Each row is a point on a landscape with many valleys, with its height.
From any point a ball rolls to the lowest of the 2 points nearest to it. It stops when none of these is lower. Distance is the straight distance between rows; heights are no part of it.
<692>: [141 148  96 154 107 154  94 170 122 117 139 151 157 101 181 112 152 107
 209  89 161 150 127 159 128  90 172 154 113 117 134 169 203 127  92 120
 174 119 100 145 124 126]  (h 30.1)
<1443>: [166  98 149 114 122 135 148 109 133 102 181 101 140 204 159 126 107 140
 133 133 120 127 121  85 235 141 119 126 155 136 136 152 140 163  85 105
 130  57 148 101 154 121]  (h 56.9)
<332>: [120  70 141 102 108 102 180  73 134 116 156  88 142 205 135 126  83 168
  66 162 127 140 101  58 176 202  99 107 119 127  92 136  77 154 144 102
 103  76 139  90 156 160]  (h 76.2)
<791>: [190 121 143  96 145 151 164 137 130  94 154 119 131 187 170 138 105 140
 135 159 105  99 139 129 227 170  92 149 161 144 137 129 114 166  90 118
 124  75 199  70 165 104]  (h 55.4)
<1478>: [ 54 138 145 104 128 152  99 126  95 154 114 154  77  70 107 124 147 121
  89 130 150  98  84 150  29 147 155 116 113 117 118 122 126 114 154 160
  79 187 127 187  62 150]  (h 51.1)
<1034>: [128  92 151  99  74 130 149 106 172  87 128 141 105 173 123 160 131  96
 113 131 164 132 134  95 149 105 196  99 101  67 194 107 126  87  75 126
  71  94 201 131 102 158]  (h 63.9)
<160>: [106 131  66 128 113 128 109 181 141 176 118 171 105  59 131 131 149  74
 167  94 169 120 148 175  67  63 173 109 120 106 152 108 166 112 108 147
 138 176 106 160  88 139]  (h 38.2)
<367>: [148 137 144  92 137 142 150 167 108  84  98 165  96 175 147 118 153 132
 122 176 139 108 142 176 142 187 132 140  92 118 139 117 125 156 115 137
  82 141 204 101 148 131]  (h 62.8)
<1345>: [136  94 135 129  97 113 145  56 186 129 140  79 143 143  89 121 131 104
  99 111 145 135 110  58 164  74 148 120 162 116 162 126 116  95 125  96
 119 102 167 132 118 143]  (h 39.5)
<697>: [160 152  62 118 164 140  90 170 172 137 119 128 153  95 143 152 147 118
 186 131 115 169 151 169  86  75 131 168 158 162 130 109 163 110 123 138
 168 170 103 142 156  89]  (h 38.7)
<793>: [120 107 110 137  70 116 129 144 154 131 116 121 128 127 124 141 133 105
 141  84 177 169 111  89 114  77 158  88 104 104 141 154 168 123 105  98
 144 151 104 133 131 139]  (h 45.5)
<1184>: [106 130 179 109 134 158 131  70 124 121 124 153 144 131 101 121 156 164
 104 124 126 126  74 115 107 156 145 162 151  94 157 123 129  96 146 132
 129 125 156 154  78 173]  (h 38.4)
<564>: [ 81 121 165 136 110 115 120  92 119 103 138 131  97 117 105  85 160 111
 100 165 133 110 102  91 122  90 186  95 135 113 170 113  88 104 139 105
  75 127 152 199  98 153]  (h 58.7)
<1475>: [ 62 162 142 135 120 165  76 153  79 110 116 172 107  92 147 121 183 138
 149 126  99 147  92 149  57  82 161 167 113 123 164 154 186 109 121 171
 104 166  87 205  63 100]  (h 41.8)
<926>: [185  86  85 161 107 149 132 154 119 150 144 126 127 126 145 100 139 122
 179 128 130 150 171 124 187  65 155 125 135 121 181 131 147 160  75 104
 144 112 145 147 123 111]  (h 29.1)
<80>: [140 118 104 119 143 119 152 122 157 125 131  96 156 154 131 135  73 120
 127 137 130 122 135 108 188 167  96  94  99 130  72 137 141 148 104  81
 157 100 132  90 178  97]  (h 24.5)
<883>: [126 111 105 130  88 126 131 130 159 143  97 132  96  80  94 144 160 122
 119 152 141 161 144 105  76  68 164 105 131 108 186  95 112  96 126 101
 104 157 141 160 104 115]  (h 29.0)
<780>: [161 160 119 164 116 128 111 138 113  95 164 104 145 135 189 149 132 155
 183 116 118 193 126 121 147  96 120 150 131 160 124 175 156 144 105 107
 173 121  49 128 160 117]  (h 45.3)
<886>: [120 141 135 116 154 145 110  53 106 108 151 103 133 170 104 104 116 119
 130 138 117 120 133 115 155  98 104  90 105 130  99 157 121 112 125 146
 117 111 110 165 139 138]  (h 46.0)
<602>: [203 111  89  58 145 147 126 128 165 141 124 116 143 144 117 140 147 132
 158 136 105 137 162 159 140  83 115 158 188 165 157  93 137 115 106 134
 148 127 194 108 159 121]  (h 53.5)
<1367>: [151 134 134 131 126  98 143 144 130 122 176  98 168 134 139 129  42 113
 132  80 132 109 144 109 217 166  94 120 142 153  75 145 161 165 108  98
 164  55 101  90 173 104]  (h 27.3)
<1236>: [131 141 148 124 151 117 132 125  75 106 109 131  86 170 128 128 130 150
 105 171 102 124 143 155 103 153  91 108  83 145 102 126  87 159 159 152
  82 153 115 120 149 127]  (h 26.6)
<745>: [ 84 173 151 172 117 120 103 152 120 121 169 150 145 122 148 146 120 108
 138  83 187 149 103 152 107 167 155 115  93 108  92 140 147 148 139 168
 131 124  76 151 103 167]  (h 68.9)
<355>: [116 163  96 165 154 128 115 141  93 183 135 104 162  55 144 127 108 146
 156 112  95 151 124 158  89 106  79 162 164 178  81 149 146 139 155 124
 177 155  47 146 120 100]  (h 43.9)
<1438>: [162  80  20  88 152 131 123 116 188 189 128 135 154 117  95 118 115  85
 163 103 146  98 188 149 138  66 121 101 160 125 133  85 135 110 106 139
 148 140 154 136 128 127]  (h 26.4)
<1085>: [112 129 159 207 119 121 122 150  83 110 132 186 126 140 146 101 130 144
 144 135 106 114 156 129 140 138 144 125  91  83 148 122 121 164 128 155
 115 110  91 141  84 141]  (h 42.0)
<1343>: [153  95  98  61 141  98 156 104 140 144  94  83 123 136  93 141 109 129
  88 142 120 125 140 139 111 154  55 113 139 193  70 111  95 108 165 106
 128 155 169  64 210 118]  (h 10.8)
<866>: [139 112 146 126 119 127 170 135 117 179 134 141 142 107 118 145  95 165
 109 103 143 140 108 124  98 208 113 137 136 111 101 107 121 153 144 134
 153 114 119  96  87 170]  (h 44.0)
<1362>: [141 112 103  66 121 101 150 155 140  97  76 140 112 167 123 165 125 107
  98 143 151 117 152 165 110 187  90 108  74 132  73 119 130 133 142 127
  96 164 196  51 190 118]  (h 29.9)
<977>: [176 150  91 127 155 124 129 132 181  70 136 113 146 166 170 196  82 139
 147 155 104 156 162 131 176 179  99 145 108 155 105 103 129 133 112 123
 133 111 150  54 185  73]  (h 61.0)
<85>: [ 63 147 162 163  98 121 110  96 119  99 153 137 142 112 141 107 134 155
 115 135 137 175  74  69  78 120 158 127 112 111 134 160 122 112 161 124
 131 134  64 192  91 173]  (h 71.0)
<215>: [ 47 132 130 142 121 156  96 153  74 195 139 144 105  45 148 108 134 128
 110 119 147 109  76 160  38 131 166 134 147 123 127 135 138 136 153 151
 102 180 101 190  37 149]  (h 54.1)
<881>: [ 73 134 126 129 122 150  96  97 110 143 113 103 117  62  93  84 156 135
  97 151 103 127  88 103  85  70 156 132 166 139 160 149 116  90 153  93
 127 171 123 208 105 107]  (h 54.0)
<1089>: [124 165  82 119 160 180  71 123 143  94 113 182 115  97 126 135 152 120
 181 146 118 136 144 176  78 107 168 154  93 119 151  93 161  79 109 190
  96 148 135 191  67 107]  (h 59.0)
<89>: [144 138 140  79 113 116 149 116 130  77  67 109  78 146 138 158 160 144
  59 207 114 151 107 138  78 184  78 142 100 174 120 134  63 101 180 111
  82 169 177  79 181 119]  (h 47.0)
<386>: [151 137 166 131 119  66 147 140 144 124 161  80 141 146 139 152  65 131
 100  91  93 135 133  93 181 151  86 135 184 178 110 141 119 145 136 103
 162  80 104  67 185 111]  (h 30.5)
<586>: [ 91 128 157 183 108  84 126 110 134 116  99 137 122 116 106 134 123 123
 105 106 116 138 131  93 106 105 129 108 101 105 120 133 109  92 160 133
 130 128  76 120 125 132]  (h 36.1)
<1115>: [117 127 109 166 117 102 126 103 127 154 129 105 156  83  94  76 127  85
 139  91 119 121 129 110 148  47 125 121 157 128 131 154 147 101 142 109
 174 125  83 144 127 114]  (h 49.1)
<1361>: [174  75  99 117 107 132 137 120 157 117 169 105 133 179 124 139 100  90
 140  97 146 106 187 117 199 108 156 103 123 100 143 113 134 139  65 158
  97  79 201 101 123 128]  (h 38.1)
<499>: [160 109 139 123 140 142 158 101 140 136 142 105 126 144 114  94 147 125
 108 176 112  99 126 117 175 130 141 142 165 134 164 116  87 141 118  91
 110 105 203 130 123 125]  (h 51.3)
<699>: [124 127  92  93 149 156 108  58 122 114 127 106 106 143  90 112 148 117
 128 177 125 112 137 136 138  77 136  88 104 128 124 133 126 105 118 129
  88 141 154 183 127 127]  (h 50.6)
<520>: [117  89 107  63 125 105 130  96 166 163  91  92 107 120  57 138 127  95
  94  86 165 115 115 101  98  82 112  86 130 141 121 122 134  78 142 120
 127 168 151 112 145 136]  (h 37.0)
<1179>: [122 111 151 111 125 123 132  78 128 140  77  85 109 111  88 110 145 151
  71 156  99 129  91  93 100 125  99 135 161 158 142 133  70  80 187  97
 130 140 144 110 163 109]  (h 47.9)
<540>: [136 155 101 142 164 186  92  91 109 110 148 163 128 107 120 105 141 140
 168 146 106 109 151 174 114 108 146 153 112 111 152 102 141 104 109 184
 112 130 145 191  52 132]  (h 61.1)
<188>: [114  97 156 126 112  97 150  68 140 140 159  78 146 143  91 100 108 124
 100  88 143 137  88  64 158 115 123 113 146 132 105 153 118 113 142  99
 139 104 104 139 135 160]  (h 34.8)
<46>: [196 143  95 156 152 145 127 175 119 109 139 147 153 143 181 154  97 171
 205 131 105 148 162 133 192 174  97 159 105 152 123 122 169 168  87 125
 171  92  93  88 150  85]  (h 59.7)
<529>: [131 124 141 111 117 115 154 156 146 169  94 134 138 113 109 167  95 164
 126  83 134 138 111 128 105 191  90 145 122 131  85 118 159 135 138 111
 179 133 100  77 147 118]  (h 42.2)
<218>: [166 100  79 154  98 127 130 143 130 123 143 101 114 142 131 113 131 103
 150 154 136 147 178 104 173  62 168  83 107 112 159 121 121 150  90  98
 103 119 143 150 139  96]  (h 25.5)
<55>: [150 107 175 140 121 117 159 103 133 115 139 123 126 166 140 134 141 197
  89 164  80 153 102  78 158 159 107 168 184 129 180 119  72 139 147 119
 142  81 139 105 130 151]  (h 29.7)
<1246>: [ 86 148 159 135 152 138 118 156 100 205 134 151 164  69 114 104 112 109
 146  67 132  70 104 185 123 167 104 158 165 140  80 153 177 137 150 149
 187 112  85 130 103 133]  (h 18.1)
<1212>: [ 64 153  94 191 110 169  94 178  54 153 153 188 144  74 181  83 170 121
 194 112 147 126 117 180  99  99 158 142 105 103 131 166 198 134 104 136
 134 163  72 179  60 127]  (h 34.3)
<890>: [155 131 141 126 149 111 145 153 122 162 147 139 137 118 121 149  97  94
 118 106 150  80 164 172 133 160 119 125 152 126 107  91  90 161 139 170
 116 130 169  95 107 154]  (h 44.4)
<730>: [129 187 121 164 141 137 101 172  94 111 124 128 145 117 193 132 151 164
 190 132 109 178 101 134 119 124 111 159 112 154 117 171 178 158 114 114
 169 151  30 140 146  92]  (h 43.8)
<1542>: [127 107 161 121 125 114 173 124 112 113 164 121 153 179 146 138  67 189
 100 135 124 122 109  85 185 247  79 121 121 134  78 131 112 178 132 111
 143  57 116  88 150 146]  (h 77.0)
<272>: [121 150 116 107 183 146 107  87  88 147 158 118 125 120  99 102 107 128
 140 115 117  88 137 161 128 110  92 107 135 150  79 143 133 137 140 165
 135 147 113 160 118 134]  (h 40.8)
<1400>: [164 139 107 145 149 114 141 164 119 178 189  98 167  90 127 108  95  96
 177  86 144 107 150 153 179 102 114 128 181 170 105 141 158 169 119 119
 165 102 103 135 135 133]  (h 47.3)
<796>: [ 98 101 118 106  94  96 132 126 172 150 105  99 104 116  85 161 133  78
 114  78 176 153 118  89  92  63 138  56 113 117 132 132 143  92 133 112
 124 164 114 133 135 137]  (h 42.5)
<864>: [141 116  83 134 135 114 135 142 131 133 126 101 130 139 121 128  96 104
 143 140 154 126 164 124 156 112 134  83  94 124  97 120 121 154 109  97
 122 137 134 124 162 104]  (h 20.8)
<501>: [ 91 137 188 160 152  88 113 123 126 153  90  95 130 100 112 144  86 122
  88  89 111 104 119 127  89 179  96 133 131 160  77 133  80  89 193 145
 134 137  67  75 162 124]  (h 27.2)
<25>: [141 135 114 132 106 175  90  79 115  88 138 127 103 124 127 125 174 163
 164 155 107 175 130 114 121  59 163 141 116 118 184 139 149  91  98 144
 108 125 116 206 102 134]  (h 26.3)
<1468>: [ 62 129 143 153 102 143 106  89 109 129 131 130 110  72 109  62 167 109
 105 139 140 117  83  97 102  75 184 115 147 104 169 136 124  96 138  78
 109 150 136 204  79 144]  (h 56.2)
<887>: [177 125  53 123 135 151  99 164 176 129 118 154 138 104 151 161 133 116
 191 136 134 172 186 165  95  68 159 147 121 128 157  90 145 105  98 152
 137 155 132 149 128 104]  (h 35.8)
<270>: [ 79 138 160 136 136 141 106  95 110 131 101  83 114  95 108  96 158 150
  85 149  91 137  69  85 100  96 122 146 169 154 151 163 103  83 175  89
 142 161  99 158 138 101]  (h 51.4)
<840>: [125 130  81 160 104 123 121 141 118 142 108 112  99  84 100 133 157 136
 127 165 128 170 157 127  91  66 140  97 111 130 152 124 105 136 126 102
 119 171  91 167 125 103]  (h 23.9)
<1460>: [109  91 147 131 124 109 151  57 125 119 138 105 137 180 123 132  84 165
  77 170 129 142 118  69 118 200 102  97  94 128  80 127  57 119 170 124
  94  97 119 110 141 170]  (h 75.3)
<1061>: [123 108 128 106 112 121 154 106 189  63 113 117 143 199 140 196  98 145
  98 139 134 155 123  87 153 182 117 119  87 106 105 119 141  99 122 113
 116  96 177  52 158 104]  (h 45.0)
<995>: [172 122 165 146 110 142 132 161 133  79 169 134 145 181 201 122 113 144
 158 101 124 136 126  95 213 148 148 170 140 103 165 152 157 162  71 118
 165  57 140 100 148 124]  (h 58.3)
<722>: [142 118 175 120 116 131 151  78 145 115 114 132 137 153 121 144 152 182
  81 156  98 152  84  90 109 169 130 180 159 109 161 109  82  96 162 133
 131 109 151 119  98 168]  (h 34.1)
<410>: [149 137 153 174 138 116 127  98 105 169 153 115 163  86 110 102 115 156
 127 115  76 119 116 128 145 111  90 168 200 159 134 130 128 123 152 124
 183  93  89 131  96 135]  (h 47.6)
<178>: [132 163 152 106 173 130 121 117  77 128 139 135 107 146 118 133 131 153
 125 127 127 104 133 174  95 150  90 124 119 161  87 136 121 153 154 182
  98 146 111 148 114 154]  (h 34.7)
<997>: [136 122  74  65 170 182 110  66 112 126 112 103 117 124  81 119 157 146
 116 185 111 117 134 142  98  96  96 117 130 153 117 130 116 106 142 137
 102 167 167 171 127 118]  (h 54.8)
<1304>: [188 115 153  89 157 146 176 128  98 147 148 106 131 144 132 104 123 159
 136 158 117 100 123 136 194 164  88 140 176 172 133 134 109 179 119 101
 133  99 180 111 136 129]  (h 53.6)
<290>: [125 123 106 103 124  95 141 180 167  91  81 161 105 138 114 185 121  81
 108 139 166 101 156 163  94 163 147  98  69 106 107  91 123 121 137 135
  71 161 183  79 154 115]  (h 34.6)
<1517>: [129 129 183 153 116  76 135 142 147 106 137  80 117 148 150 143 110 121
  77 122 115 150 108  83 149 135 126 124 156 144 133 155  83 147 161  93
 133 121 110  90 178 109]  (h 34.4)
<560>: [174 127 114  49 156 151 129 136 147 120 108 138 113 149 114 134 169 121
 126 158 130 117 154 187 102 105 133 145 153 139 153 101 121 113 121 158
 101 154 211 133 142 135]  (h 57.5)
<291>: [175  79  42  88 140 150 120  91 190 145 142 113 145 151 110 142 110  82
 166 120 148 109 189 139 165  78 149  94 114 115 127 100 144  95  77 156
 125  99 185 122 134 128]  (h 32.9)
<1135>: [177 139 137 138 132 169 135 174 131  98 127 145 134 165 201 143 124 165
 176 130 111 152 124 122 192 185 132 158 105 117 151 139 168 184  73 107
 160  96 112  95 153  99]  (h 59.1)
<702>: [100 133 141 140 126 141 142 192 114 181 147 163 155 104 112  95 116  91
 144  65 193  77 128 165 168 182 153 122 142  88 115 124 161 171 100 134
 166 100 137 121 110 150]  (h 25.6)
<1067>: [102 119  92 154  98 151 114 101 111 156 137 184  95  76 114  90 156 112
 147 114 158 110 136 150 107  77 182 117 115  74 189 100 152 104  95 142
 106 147 142 193  35 175]  (h 38.0)
<1202>: [102 141 115 169 135 129 128 199 127 127  77 171 147 114 138 123 128 121
 157 131 128 107 149 155 143 151 150 128  81  90 109 126 162 167 118 113
 145 143 108 109 148  86]  (h 39.3)
<336>: [146 118  96  41 146 120 146 114 140 127  84 109 109 163 103 154 139 135
 102 152 132 145 139 152  99 139  78 112 101 156  83 120 121 112 133 118
 116 163 171  90 193 114]  (h 22.0)
<115>: [ 88 166 155 165 116 131  96 114 121 124 164 148 153 105 143 136 124 127
 143  83 153 157  89 124  77 119 142 130 121 114 107 158 158 103 157 162
 146 139  69 161  75 159]  (h 69.8)
<90>: [118 134 157 177 108  97 115 153 109 162 144 138 146  93 121  91 140  75
 149  66 126 102 148 147 150  64 132 145 161 123 153 154 163 123 125 146
 161 114  91 125 102 137]  (h 46.9)
<2>: [106 160 158 156 157  96 111 122 140 116  88 141 124 117 100 159 109 105
 112 117 117  97 137 142  90 155 108 124 102 132  91 111 103  92 182 157
 130 139 103  90 136 113]  (h 31.8)
<192>: [ 54 139 136 109 129 122 104 127 121 155 114 166  79  86 103 127 133  89
 107  98 180  68 103 159  57 127 150  69  99 103 115 121 125 102 144 180
  89 168 115 157  76 164]  (h 46.8)
<567>: [ 90  89 195 128  95  88 149 160 109 134 164 132 134 182 148  95 111 137
  80  92 150 121 106  81 150 166 147 110 128  98 122 156 119 184 140 117
 112 107 100 129 145 182]  (h 67.2)
<605>: [168 156 120 168 152 125 125 131 107 172 172 113 154  91 129 122 100 134
 163 110 109 141 149 148 136 107  93 144 175 174 111 133 130 152 141 138
 176 113  82 130 122 124]  (h 45.8)
<94>: [177  85  97 112  93 148 138 143 166  79 126 125 120 191 150 175  98 121
 137 116 126 142 200 119 175 124 157 122  77  90 144 106 147 132  62 147
  98  83 188  79 147 102]  (h 40.9)
<1548>: [179 127 137 130 130  96 154 120 155 138 155  98 135 130 114 172  97 130
 113 123 118 129 162 140 133 137 102 131 174 155 124  90  90 137 146 142
 133 113 163  80 133 137]  (h 41.6)
<1216>: [ 98 144 150 187 129 157 118 163  65 138 129 196 123 120 153  91 158 172
 161 134 110 133 125 153 122 154 136 155  92  93 142 123 154 165 113 152
 122 135  89 164  56 139]  (h 43.7)
<371>: [124 137 123 141 107 142 119 203 136 159 129 166 158 107 147 113 137  86
 182  54 180 115 131 164 147 132 173 141 124  89 135 140 200 140  81 135
 174 114 138 121 116 137]  (h 27.7)
<1105>: [112  79 152 148 116 129 150  39 120 145 172 131 140 157  99  80 117 146
  91 134 127  98 109  78 167 134 136 111 137  94 146 117  75 132 146 127
  93  80 144 152  84 195]  (h 45.6)
<967>: [ 84 165 132 110  94 162  71 113  91  74 124 147  89  91 127 138 179 145
 148 146 105 155 104 133  56  53 163 129 118 131 175 147 162  84 111 158
  87 158 103 222  80 121]  (h 36.0)
<1133>: [ 88 117 153 138 123 145 118  48 133 121 152 158 150 121  98  97 136 138
 119 107 142 105  90  99 135 127 159 133 129  86 140 134 128 101 130 150
 132 101 137 173  65 183]  (h 41.7)
<231>: [113 174 155 138 176 135 125 123  87 119 112 104 104 143 167 127 118 204
 115 172  67 158  80 103 116 183  61 154 129 176 103 158 104 152 162 115
 144 143  37 125 162  91]  (h 64.6)
<585>: [141  85 142 120  87 102 155 143 138 127 156 140 109 166 108 122 108  75
 101  69 159  97 169 113 167 109 151 111 128  77 158 113 127 144  99 166
  97 101 184  99 106 147]  (h 41.4)
<788>: [129 132 103 122 137 122 124 214 164 109  79 168 136 129 134 154 129  89
 147 120 145 117 167 167 132 142 161 129  88  91 120 102 153 140 112 130
 124 155 154  92 157  89]  (h 37.8)
<1515>: [151 161  97 107 145 152 111  97 181  64 100 116 113 143 131 172 166 127
 127 222 114 161 134 128 119 119 145 132 117 146 155 108 103  80 124 117
  92 142 175 135 147  91]  (h 53.4)
<708>: [ 78 131 162 130 110 118 119  76 137  99 141  97 131 137 131 135 128 160
 100 143 138 186  72  53  83 128 134 110 121 135 113 151  93 103 160 110
 110 133  81 178 133 162]  (h 72.4)
<573>: [130 122 170 110 124 129 160 158 100  85 129 144 110 205 170 117 141 159
 103 161 128 109 110 105 179 201 123 119 106 108 142 143 114 193 116 116
  94 110 170 106 156 141]  (h 64.5)
<552>: [126 142 154 104 133 121 152 132 133  63 123 124 111 212 182 153 142 176
  92 191 119 151  86  94 156 211 109 126 101 123 139 149 106 173 125 104
 106 111 128  90 171 129]  (h 65.6)
<641>: [122  95 144 125 104 118 146  47 159 123 107  74 126 130  73 116 153 134
  68 156 118 146  96  61 134 105 132 114 158 132 167 126  66  73 159  87
 104 115 169 147 130 147]  (h 43.4)
<589>: [144 174 148 133 168 108 122 112 127  90 111 112 109 158 161 152 121 183
 100 166  75 151  97 118 130 196  66 154 123 173 108 133  87 133 167 121
 138 130  89  87 174  91]  (h 63.2)
<929>: [170 123 149 109 148 125 155 211 116 164 120 141 139 132 139 121 116 124
 157 110 106  87 149 162 185 151 105 142 160 143 127 130 177 181  99 106
 166 112 139  86 174  99]  (h 49.4)
<612>: [153 108 129 123 104 131 136 101 173  66 119 128 128 193 138 178 116 136
 124 141 116 146 158 101 165 134 140 128  97  94 142 122 129 101  94 140
 114  82 165  87 145  96]  (h 43.0)
<645>: [167 136 142 144 105 156 112 113 127 109 144 119 117 135 150 121 179 161
 150 135  93 175 123 113 154  61 147 169 173 132 203 144 133 117 112 127
 147 110 117 158 123 135]  (h 17.4)
<1384>: [157 165 127  93 143 123 139 114 163  70  97 116  99 149 152 181 163 148
  94 211 116 174 107 135 101 167 110 156 119 168 140 115  81 108 156 123
  82 154 172  97 160 104]  (h 50.5)
<921>: [145 149 101 146 139 132 128 136 107 111 105 122  98 141 133 149 149 167
 134 169 106 173 153 137 114 110 113 119  88 145 129 129 112 150 124 132
 116 160  86 146 141 105]  (h 17.5)
<587>: [139 123 177 135 138 138 144 171  92 150 113 144 129 132 140  94 155 143
 149 114 104 101 107 141 170 146 131 154 146 115 152 148 161 168 110 101
 169 115 116 114 133 118]  (h 48.0)
<1107>: [ 89 153  92 120 124 126  95 144 125 159 132 150 100  84 115 137 136  81
 145  85 174 114 132 158  68  89 142  78  95 106 113 130 149 122 125 167
 124 176  82 159  99 143]  (h 41.9)
<502>: [109 100 146 104  84  93 151  92 182  81 134 127 123 171 110 178 119  88
  79 136 157 120 122  87 125 122 157  79 104 104 141 105  90  81 127 144
  60 105 204 107 117 156]  (h 65.8)
<731>: [149 175 105 112 170 164  96 123 170  71  81 158 120 125 135 147 162 144
 157 180  96 154 135 162  98 140 133 171  98 136 147  94 135  84 131 161
 104 157 145 139 108  86]  (h 56.1)
<1500>: [132  89 141  87 119 104 147  84 131 167 114  88 127 136  66 101 113 126
  91  85 138 114 111  95 134 116  92 106 141 140 105 137 131 121 144 103
 144 129 128 110 151 141]  (h 29.6)
<1151>: [112 120 123 150 124 129 125 133 102 171 147 157  91 102 110  82 143  92
 133 108 152  68 154 165 139  94 161  88 129  87 149 102 114 141 111 153
 103 134 151 164  71 162]  (h 42.1)
<521>: [130 126  69 130 163 120 129 166 152 162 105 111 141  92 109 130 100  82
 140 141 149 109 151 146 114 122 130  94 119 138  86 105 124 147 138  95
 144 164 126 125 158 100]  (h 16.7)
<1396>: [138  77 140 116 130 134 166  67 110 147 147 122 127 154  89  90 125 130
  91 159 125  70 134 132 165 158 115 114 136 113 134 110  74 131 137 119
  92  98 204 119 109 163]  (h 48.8)
<1230>: [ 94 118 160 115 134 109 138  68 131 104 121  82 115 167 124 143  95 159
  72 167 132 173  87  64  80 171 108  95  88 150  80 140  62 111 174 113
 100 141  93 137 169 162]  (h 74.1)
<687>: [127 112  82 142 161 107 137 127 152 192 125 113 155  74  99  99  85  72
 120 115 133  73 150 137 143 116 124 115 162 138 102 103  99 133 156  96
 149 136 130 111 132 109]  (h 20.9)
<1382>: [ 75 166  91 176 151 175  94 195  71 170 139 175 180  59 168  76 144 106
 203 106 134  92 116 189 122 131 138 172 127 130  95 162 211 149 114 134
 167 150  86 157  89 101]  (h 35.9)
<1509>: [118 124 125  94 157 152 131  72 121 141  95 120 116 121  79 114 139 150
  87 160 122 109 111 138  77 149 107 128 135 147 109 126  82  94 173 126
 116 150 161 129 127 136]  (h 51.9)
<917>: [ 94 139  48 114 150 138  84 183 147 162  99 124 147  68 127 142 151 113
 166 117 126 162 136 158  46  57 122 136 148 165 115 134 170 105 132 122
 165 207  83 165 139  87]  (h 41.5)
<294>: [102 141 135 147 130 102 126 193 135 140  83 135 140 115 141 157 108 138
 130 113 124 133 118 141 120 179 118 131  91 128  84 130 145 158 142 105
 166 149  70  83 168  89]  (h 40.7)
<1264>: [148 171 121 142 168 104 131 127 141  67 109 113 120 174 170 174  96 125
 111 177 106 135 140 122 169 173  96 138  99 151  96 131  93 135 136 114
 127 124 122  76 196  77]  (h 61.9)
<620>: [134 109 162 103 109  89 160 105 121  76 107  95  96 173 148 153 124 136
  44 193 124 140 119 114 113 188  83 126 108 166 100 139  44 111 183 105
  76 145 188  63 201 135]  (h 42.7)
<516>: [154 128 103 117 157 125 131 217 119 174 148 146 172  91 135 115  95  95
 192  88 136  78 173 176 180 138 112 147 168 153 101 123 185 179  95 125
 174 103 121 109 159 112]  (h 48.6)
<969>: [100 130  77 133  97 147 113 133 140 157 107 172  96  54 111 129 169 101
 145 123 148 136 132 140  59  59 187 121 133  94 189  84 147  81 102 137
 117 177 138 182  57 146]  (h 34.2)
<203>: [ 84 126 168 111 141 140 135 185  98 207 122 146 140  98 104  82 134  95
 122  78 171  50 103 175 125 177 130 129 144 107 102 136 161 156 128 138
 150 131 141 123 117 146]  (h 22.7)
<383>: [144 141 109 127 140 123 133 144 130 167 133 151 108  92 117 137 127 105
 131 132 153  97 161 180  87 126 159 109 133 112 136  84 101 133 131 170
  98 153 166 140  81 159]  (h 45.9)
<1334>: [131  86 121  97 125  96 162  70 145 154 123  66 129 146  81 131  66 110
  75 107 139 107 129  95 137 151  81  85 125 157  71 127  76  96 166 107
 127 116 141  80 177 126]  (h 22.3)
<228>: [193 113 106  72 152 115 142 183 160 149 118 114 148 138 130 140 119 123
 150 117 102 119 175 151 160 117  96 151 184 167 134 101 152 157 101 106
 174 117 159  77 190  85]  (h 50.9)
<1171>: [180  99  49 144 107 160 115 145 158 145 124 145 141  94 146 118 155 105
 197 101 133 151 186 138 126  43 172 145 135 104 190 108 151  92  65 133
 156 125 156 142 117 129]  (h 32.5)
<1296>: [158 124 161 127 118 131 143 110 129 117 165 104 121 159 148 129 146 176
 128 132 112 172 119  94 147 109 129 148 170 132 170 141 122 149 118 129
 142 107 118 140 133 149]  (h 23.8)
<238>: [ 90 118 167 163 104 100 126 132 115 103 116 164 101 143 118 125 130 131
 105 134 128 121 145 111 107 133 140 102  80  81 132 114 101 131 141 149
 101 119  96 146 106 139]  (h 39.4)
<1520>: [113 143 121 180 113 135 113  67 111 143 140 115 169  73 110  92 135 144
 128 107  95 143 104 103 124  81 104 155 183 138 134 149 127  92 156 117
 188 125  79 158 101 133]  (h 49.5)
<348>: [109 123 153 100  89 134 129  96 156  87 126 148  98 126 102 127 167  93
 117 144 156 111 116 114 114  90 197 108 121  96 187 100 120  78  99 128
  67 125 197 173  86 165]  (h 61.8)
<387>: [ 99 139 185 160 147 105 114 137  94 179 108 117 155  83 118 116  91 121
 115  94 103  79 109 146 115 173  93 152 152 154  74 149 127 117 172 134
 171 112  54 103 132 117]  (h 22.6)
<1315>: [177 136 139  66 139 158 146 145 118  89  93 149  92 181 149 135 185 140
 127 187 113 127 124 170 125 143 130 167 129 133 164 122 119 131 103 141
  94 144 213 126 148 131]  (h 60.8)
<1270>: [103 145 174 139 142 157 117 163  80 149 120 163 125 116 135 104 166 159
 151 111 114 114  97 164 101 147 135 171 138 116 141 138 167 155 124 159
 146 139 108 151  85 134]  (h 45.7)
<532>: [101 182 111 160 143 122 105 175  99 155 122 112 167  81 167 132 121 125
 165 109 115 155 100 156 100 129 113 157 130 158  76 172 187 146 131 107
 180 160  41 136 145 100]  (h 42.6)
<686>: [158 113 155 131 118  84 156 128 145 101 144 101 110 163 143 163 102 131
  66 147 116 131 144 120 130 162 113 128 145 147 113 107  64 142 159 121
  99 115 179  65 162 123]  (h 38.3)
<1371>: [ 93 167 147 128 147 144  96 170 114 135  99 153 123  90 141 138 169 119
 145 117 116 134 113 177  67  92 148 161 132 130 139 142 174 113 137 161
 126 176  96 161  97 104]  (h 45.2)
<1308>: [121 154  99 196  93 156 100 140  81 130 163 168 154  87 172 105 166 132
 202  97 136 172 129 154 100  86 151 157 113 124 139 173 182 118 111 137
 153 126  66 153  84 135]  (h 32.3)
<1405>: [131 106 167 153 101 100 130 146 137 120 142 144 120 151 126 108 123  93
 135  70 138 115 151 106 170  89 145 127 132  90 156 135 144 141 107 141
 134 104 131 108 122 131]  (h 44.2)
<79>: [197 154  84 155 146 123 127 146 153 109 157 114 162 135 164 195  71 147
 167 124 110 168 177 143 159 148 101 149 131 155  99  92 139 144 114 134
 154 105 109  77 161  92]  (h 60.3)
<1314>: [ 89 130 174 160 101  87 129 161 126 128 187 135 153 137 141 124 100 101
 106  75 179 131 113 101 131 165 148 109 120 107 100 148 124 166 149 146
 128  99  86 128 114 179]  (h 68.1)
<242>: [107 110 187 134 133 130 148 142  84 115 154 158 127 192 152  86 148 180
 107 152 120 120  98  88 166 192 122 128 110 108 140 143 113 198 130 133
 114  96 120 141 127 175]  (h 65.7)

Two balls start at each pair of points below. Name the first point that both come to, or write none.
<1270> and <866> => none
<1212> and <587> => <1246>
<332> and <1443> => none

Where does a ball stop that starts at each point below?
<1034> => <1179>
<1382> => <1246>
<1089> => <686>
<589> => <645>
<997> => <921>
<917> => <521>
<1396> => <645>
